Points, in no order, along strands that fork, close into loops and pass close to each other.
In the rows, zero is written as 128.
Two points are linked if the straight distance between their rows is under 99.8. Some points are linked to none.
moza: [142, 136, 61, 139, 95, 85, 133, 120, 145, 140, 171, 90, 168, 115, 147, 112, 130, 106, 102, 116, 131]
tibeg: [123, 111, 143, 125, 151, 98, 85, 175, 91, 107, 137, 75, 121, 166, 115, 164, 144, 133, 165, 107, 99]
lar: [120, 140, 105, 92, 85, 123, 164, 130, 136, 98, 112, 139, 105, 120, 124, 109, 127, 121, 83, 150, 142]
mager: [111, 143, 137, 121, 210, 134, 81, 149, 155, 119, 148, 127, 151, 131, 113, 163, 131, 161, 125, 134, 128]
kope: [132, 127, 130, 112, 113, 145, 91, 81, 91, 163, 167, 145, 139, 115, 160, 116, 143, 181, 154, 153, 140]
fetaf: [93, 106, 110, 133, 142, 143, 151, 165, 110, 111, 127, 129, 133, 141, 139, 164, 128, 102, 143, 101, 98]
Dukov: [142, 124, 129, 145, 144, 134, 132, 145, 170, 147, 126, 141, 123, 113, 143, 169, 154, 120, 80, 140, 103]
boku: [117, 125, 116, 133, 109, 115, 124, 87, 167, 145, 162, 67, 182, 128, 112, 83, 89, 116, 121, 113, 109]
Nezup: [106, 135, 122, 131, 86, 127, 103, 95, 115, 113, 134, 100, 119, 117, 127, 61, 100, 126, 123, 166, 99]
babad: [124, 141, 139, 170, 98, 163, 157, 123, 158, 119, 128, 109, 132, 124, 145, 121, 152, 130, 110, 152, 72]
tekil: [102, 147, 112, 150, 116, 163, 153, 92, 184, 121, 136, 88, 145, 130, 122, 77, 145, 126, 123, 130, 70]
Genu: [139, 131, 85, 127, 84, 152, 125, 108, 192, 123, 115, 118, 101, 109, 141, 47, 125, 86, 149, 128, 109]
fime: [113, 91, 94, 127, 86, 119, 136, 69, 161, 146, 114, 68, 133, 126, 102, 75, 79, 110, 104, 117, 105]
fero: [135, 126, 108, 127, 111, 99, 137, 99, 152, 164, 171, 101, 166, 118, 142, 98, 93, 119, 103, 152, 138]
dib: [140, 122, 157, 125, 141, 161, 143, 136, 91, 110, 174, 131, 152, 125, 172, 128, 139, 120, 140, 159, 136]
vif: [176, 144, 177, 123, 150, 115, 133, 185, 104, 123, 94, 168, 121, 162, 95, 118, 151, 102, 167, 92, 118]
zabok: [87, 149, 76, 122, 99, 138, 113, 67, 116, 116, 135, 124, 137, 96, 136, 64, 110, 129, 124, 142, 140]
sezes: [131, 118, 144, 123, 144, 134, 132, 133, 147, 121, 83, 126, 110, 142, 127, 128, 110, 145, 51, 163, 133]
nisub: [115, 114, 151, 126, 81, 182, 136, 126, 124, 131, 110, 126, 130, 142, 145, 97, 121, 123, 113, 150, 70]
Zuf: [138, 112, 125, 139, 114, 124, 170, 63, 171, 154, 157, 142, 165, 189, 139, 123, 84, 120, 100, 164, 142]
Lesu: [92, 129, 119, 143, 103, 106, 151, 62, 109, 144, 167, 138, 117, 89, 144, 127, 136, 164, 110, 114, 140]
Pafu: [133, 139, 74, 145, 140, 170, 165, 68, 186, 114, 139, 107, 154, 137, 131, 100, 140, 132, 140, 163, 104]
kig: [154, 164, 151, 119, 178, 123, 142, 145, 142, 114, 121, 142, 138, 118, 127, 163, 136, 119, 131, 135, 177]
Nati: [115, 149, 177, 122, 190, 133, 70, 171, 168, 128, 169, 140, 130, 159, 107, 165, 127, 127, 131, 102, 148]
mub: [129, 146, 72, 159, 108, 126, 144, 120, 172, 130, 128, 101, 138, 157, 162, 151, 132, 124, 110, 153, 119]
Fozut: [116, 170, 153, 92, 101, 84, 99, 154, 103, 118, 129, 147, 104, 136, 96, 133, 153, 153, 124, 102, 160]
rele: [113, 147, 173, 111, 125, 89, 150, 146, 157, 126, 136, 159, 98, 134, 87, 169, 154, 155, 159, 129, 106]
Pugo: [147, 115, 80, 140, 84, 142, 97, 80, 116, 122, 102, 142, 118, 122, 153, 92, 110, 135, 171, 171, 148]
dolep: [128, 130, 62, 133, 93, 148, 118, 81, 194, 116, 148, 130, 144, 126, 147, 65, 132, 72, 160, 105, 131]
lubu: [99, 120, 112, 139, 118, 136, 151, 93, 109, 137, 160, 99, 161, 91, 156, 118, 121, 105, 125, 105, 95]
gadu: [123, 112, 86, 127, 78, 145, 141, 135, 157, 122, 134, 72, 109, 124, 112, 50, 114, 92, 146, 103, 92]
Nas: [120, 106, 114, 147, 91, 115, 124, 118, 138, 150, 99, 74, 145, 162, 126, 104, 83, 110, 78, 98, 112]
tadoz: [108, 114, 139, 131, 121, 150, 138, 101, 90, 158, 158, 130, 145, 76, 154, 127, 125, 165, 135, 113, 129]
Gika: [109, 135, 158, 126, 161, 97, 135, 114, 155, 132, 131, 142, 122, 98, 112, 175, 140, 172, 150, 120, 124]
depeb: [136, 111, 173, 152, 153, 92, 98, 158, 130, 135, 136, 88, 106, 158, 117, 166, 122, 155, 168, 143, 129]
Pib: [131, 123, 131, 100, 95, 89, 77, 157, 97, 133, 112, 158, 92, 113, 98, 102, 133, 138, 144, 110, 153]
bisu: [154, 130, 105, 142, 108, 149, 165, 58, 133, 134, 121, 138, 111, 141, 128, 107, 146, 150, 146, 201, 129]
dor: [109, 100, 180, 116, 111, 182, 170, 139, 100, 126, 154, 119, 141, 130, 163, 92, 141, 126, 126, 145, 96]
nivaz: [95, 146, 138, 120, 133, 146, 148, 93, 132, 119, 173, 153, 116, 154, 147, 131, 137, 135, 47, 133, 135]
Kuro: [130, 148, 180, 91, 161, 105, 96, 151, 176, 126, 159, 129, 119, 183, 105, 197, 122, 155, 152, 87, 148]
gizu: [138, 119, 120, 169, 115, 125, 206, 62, 148, 169, 161, 125, 147, 188, 123, 85, 128, 122, 129, 162, 156]
Tisan: [102, 116, 142, 155, 179, 128, 163, 176, 93, 129, 138, 145, 116, 118, 120, 156, 132, 125, 128, 80, 132]
zeti: [170, 129, 92, 139, 82, 152, 164, 72, 133, 130, 129, 136, 120, 172, 156, 121, 156, 129, 120, 155, 129]
retuf: [95, 127, 121, 153, 113, 109, 168, 96, 165, 143, 178, 138, 157, 146, 155, 111, 98, 130, 88, 159, 155]
vovo: [159, 113, 120, 130, 166, 100, 128, 199, 93, 138, 116, 164, 116, 165, 126, 140, 126, 98, 92, 75, 134]
mose: [136, 101, 155, 102, 146, 150, 141, 120, 124, 109, 125, 157, 133, 146, 160, 170, 117, 95, 68, 108, 178]
fif: [136, 149, 59, 149, 75, 146, 136, 104, 181, 134, 143, 108, 160, 132, 136, 107, 132, 111, 123, 109, 121]
Meda: [120, 150, 128, 99, 115, 115, 131, 155, 125, 105, 82, 151, 120, 109, 88, 138, 115, 138, 172, 133, 175]
Meke: [106, 124, 164, 120, 180, 93, 70, 172, 88, 102, 151, 143, 119, 165, 102, 148, 139, 114, 137, 111, 104]
bofa: [101, 123, 128, 102, 80, 118, 154, 161, 102, 116, 139, 144, 99, 111, 112, 116, 140, 108, 106, 128, 113]
Rasep: [152, 106, 97, 129, 116, 147, 121, 146, 110, 123, 112, 80, 117, 150, 153, 138, 157, 145, 110, 122, 122]
Tage: [121, 133, 119, 97, 139, 142, 113, 103, 134, 124, 116, 130, 127, 144, 120, 132, 143, 172, 125, 162, 137]
ragup: [168, 148, 185, 125, 127, 131, 120, 135, 121, 136, 121, 139, 121, 121, 123, 151, 149, 154, 195, 128, 133]
Nim: [102, 153, 73, 126, 106, 119, 131, 107, 167, 106, 135, 68, 143, 101, 91, 43, 113, 81, 134, 131, 110]
Buro: [111, 130, 159, 133, 152, 113, 127, 169, 75, 147, 144, 169, 147, 116, 119, 145, 118, 144, 160, 79, 136]
vuz: [173, 146, 158, 98, 154, 129, 137, 136, 125, 130, 95, 128, 124, 97, 124, 119, 154, 155, 150, 130, 152]
Tuzuv: [116, 156, 170, 138, 152, 87, 72, 136, 117, 149, 97, 160, 136, 120, 89, 151, 118, 157, 148, 99, 126]
Gatuv: [102, 108, 98, 153, 98, 144, 138, 121, 93, 131, 88, 130, 146, 100, 142, 139, 87, 132, 137, 109, 148]
barip: [104, 147, 114, 133, 133, 98, 93, 160, 93, 98, 133, 131, 99, 122, 113, 151, 165, 143, 115, 124, 138]
fodog: [138, 119, 69, 133, 108, 142, 113, 137, 140, 122, 98, 140, 98, 81, 143, 101, 116, 105, 165, 149, 146]
Neni: [149, 137, 139, 100, 131, 110, 115, 91, 112, 144, 164, 161, 143, 80, 124, 126, 155, 179, 169, 149, 154]
Sanim: [142, 109, 136, 139, 147, 139, 148, 150, 99, 137, 104, 150, 147, 126, 164, 130, 102, 101, 81, 113, 155]
mev: [88, 124, 97, 150, 125, 138, 159, 121, 126, 108, 139, 90, 171, 144, 157, 135, 116, 117, 126, 97, 96]
Voso: [154, 128, 101, 130, 79, 175, 165, 71, 119, 122, 144, 125, 130, 104, 159, 101, 175, 105, 122, 129, 130]
nopul: [121, 119, 175, 119, 188, 115, 81, 155, 119, 116, 160, 123, 97, 153, 114, 181, 129, 100, 113, 95, 131]
pimim: [108, 113, 133, 92, 118, 132, 152, 93, 134, 119, 131, 166, 128, 161, 144, 163, 112, 136, 75, 126, 173]
sebib: [116, 180, 177, 129, 170, 96, 101, 120, 169, 143, 105, 136, 123, 127, 93, 171, 108, 140, 165, 110, 125]
guram: [75, 138, 147, 157, 139, 111, 153, 84, 118, 111, 153, 148, 121, 119, 142, 148, 123, 151, 81, 142, 139]
Dod: [119, 140, 194, 129, 140, 75, 111, 152, 106, 140, 140, 135, 119, 125, 84, 153, 111, 137, 169, 73, 134]
kopeg: [116, 115, 111, 111, 102, 150, 164, 162, 95, 108, 149, 136, 133, 139, 150, 131, 129, 83, 110, 111, 109]
Raveg: [155, 129, 122, 126, 113, 117, 119, 143, 144, 141, 74, 146, 107, 122, 125, 145, 128, 125, 65, 132, 123]
Pudiz: [148, 145, 118, 112, 125, 115, 102, 170, 105, 127, 154, 100, 104, 139, 136, 151, 177, 140, 108, 139, 130]
moge: [119, 83, 164, 129, 160, 141, 104, 197, 124, 130, 108, 106, 118, 176, 133, 136, 107, 137, 107, 119, 136]
bafad: [159, 132, 111, 150, 156, 109, 136, 186, 103, 143, 86, 147, 126, 113, 130, 133, 116, 98, 116, 102, 141]
toseb: [124, 129, 126, 139, 148, 82, 119, 159, 94, 124, 127, 174, 122, 109, 80, 145, 119, 100, 164, 129, 76]
gel: [160, 117, 181, 126, 158, 110, 134, 118, 72, 121, 113, 144, 138, 131, 144, 146, 110, 98, 159, 93, 151]
noz: [158, 117, 192, 136, 166, 141, 120, 97, 99, 126, 132, 138, 121, 122, 134, 177, 144, 131, 161, 106, 147]
govo: [116, 99, 87, 153, 128, 150, 123, 163, 153, 132, 124, 86, 132, 158, 156, 170, 120, 140, 101, 127, 120]
Duni: [135, 154, 133, 111, 174, 143, 90, 131, 144, 137, 136, 121, 151, 109, 118, 149, 170, 185, 121, 158, 132]
sero: [135, 161, 158, 151, 129, 93, 125, 164, 88, 103, 92, 166, 126, 118, 104, 126, 117, 132, 173, 135, 150]
lotu: [108, 99, 172, 100, 139, 138, 121, 128, 99, 128, 111, 144, 125, 120, 119, 143, 116, 126, 119, 118, 108]
samob: [120, 118, 120, 179, 130, 157, 145, 133, 122, 124, 82, 130, 149, 132, 160, 149, 109, 150, 143, 153, 159]
Fudar: [119, 124, 142, 121, 123, 97, 129, 158, 136, 143, 109, 162, 99, 107, 82, 162, 154, 123, 129, 113, 78]
vup: [152, 77, 150, 158, 195, 124, 109, 217, 111, 137, 126, 141, 124, 161, 123, 138, 101, 111, 122, 84, 144]
Tola: [96, 116, 135, 134, 140, 166, 130, 100, 134, 104, 80, 121, 96, 128, 119, 145, 146, 165, 89, 149, 120]
fona: [120, 126, 101, 110, 138, 141, 119, 146, 133, 130, 123, 82, 115, 106, 122, 99, 120, 124, 73, 135, 88]
nomo: [134, 117, 150, 146, 147, 149, 134, 150, 78, 114, 123, 113, 130, 107, 144, 144, 145, 121, 166, 158, 116]
Losol: [149, 129, 126, 65, 118, 87, 86, 114, 93, 140, 116, 159, 123, 96, 98, 110, 119, 123, 163, 96, 164]
domi: [177, 135, 156, 127, 154, 95, 128, 135, 162, 145, 119, 157, 127, 111, 122, 188, 166, 118, 117, 145, 138]
fugi: [135, 115, 164, 159, 135, 156, 151, 157, 148, 133, 134, 105, 110, 140, 161, 137, 120, 111, 110, 170, 145]
gobeg: [157, 132, 75, 128, 137, 153, 133, 90, 141, 132, 124, 97, 163, 108, 148, 99, 111, 115, 148, 165, 108]
Lugas: [140, 131, 113, 120, 140, 135, 104, 118, 129, 117, 131, 101, 133, 114, 131, 83, 116, 109, 113, 181, 94]
bif: [136, 149, 105, 114, 123, 175, 123, 138, 139, 112, 108, 136, 109, 80, 124, 96, 162, 120, 143, 154, 122]
Kog: [146, 122, 81, 153, 112, 107, 114, 152, 102, 148, 69, 146, 126, 99, 116, 140, 106, 125, 129, 107, 150]
roba: [157, 147, 188, 121, 130, 117, 113, 182, 130, 149, 116, 162, 116, 162, 99, 135, 166, 154, 189, 92, 112]
fal: [132, 144, 120, 58, 125, 125, 124, 110, 133, 114, 127, 160, 115, 109, 95, 130, 126, 152, 168, 104, 173]
kino: [159, 120, 84, 149, 98, 165, 133, 85, 147, 140, 137, 119, 121, 112, 150, 82, 120, 130, 181, 188, 121]
Ratal: [130, 103, 90, 87, 122, 148, 121, 145, 113, 107, 98, 105, 119, 160, 126, 134, 111, 115, 121, 128, 146]

A fork is a point with three links, a tip a point with one. Leave the first point through the second and follow the links. Name the first fork or tip that comes.
mager / Duni -> ragup
toseb / Fudar -> fetaf
sero / Meda -> Rasep

A piece is all that can be reached along the links. How many separate loops has the piece of each point below (a circle has one, a figure eight two, a Y none), and how many tips (points with one link)?
Gika -> loops 0, tips 5
dor -> loops 0, tips 5
gel -> loops 0, tips 4
barip -> loops 0, tips 5
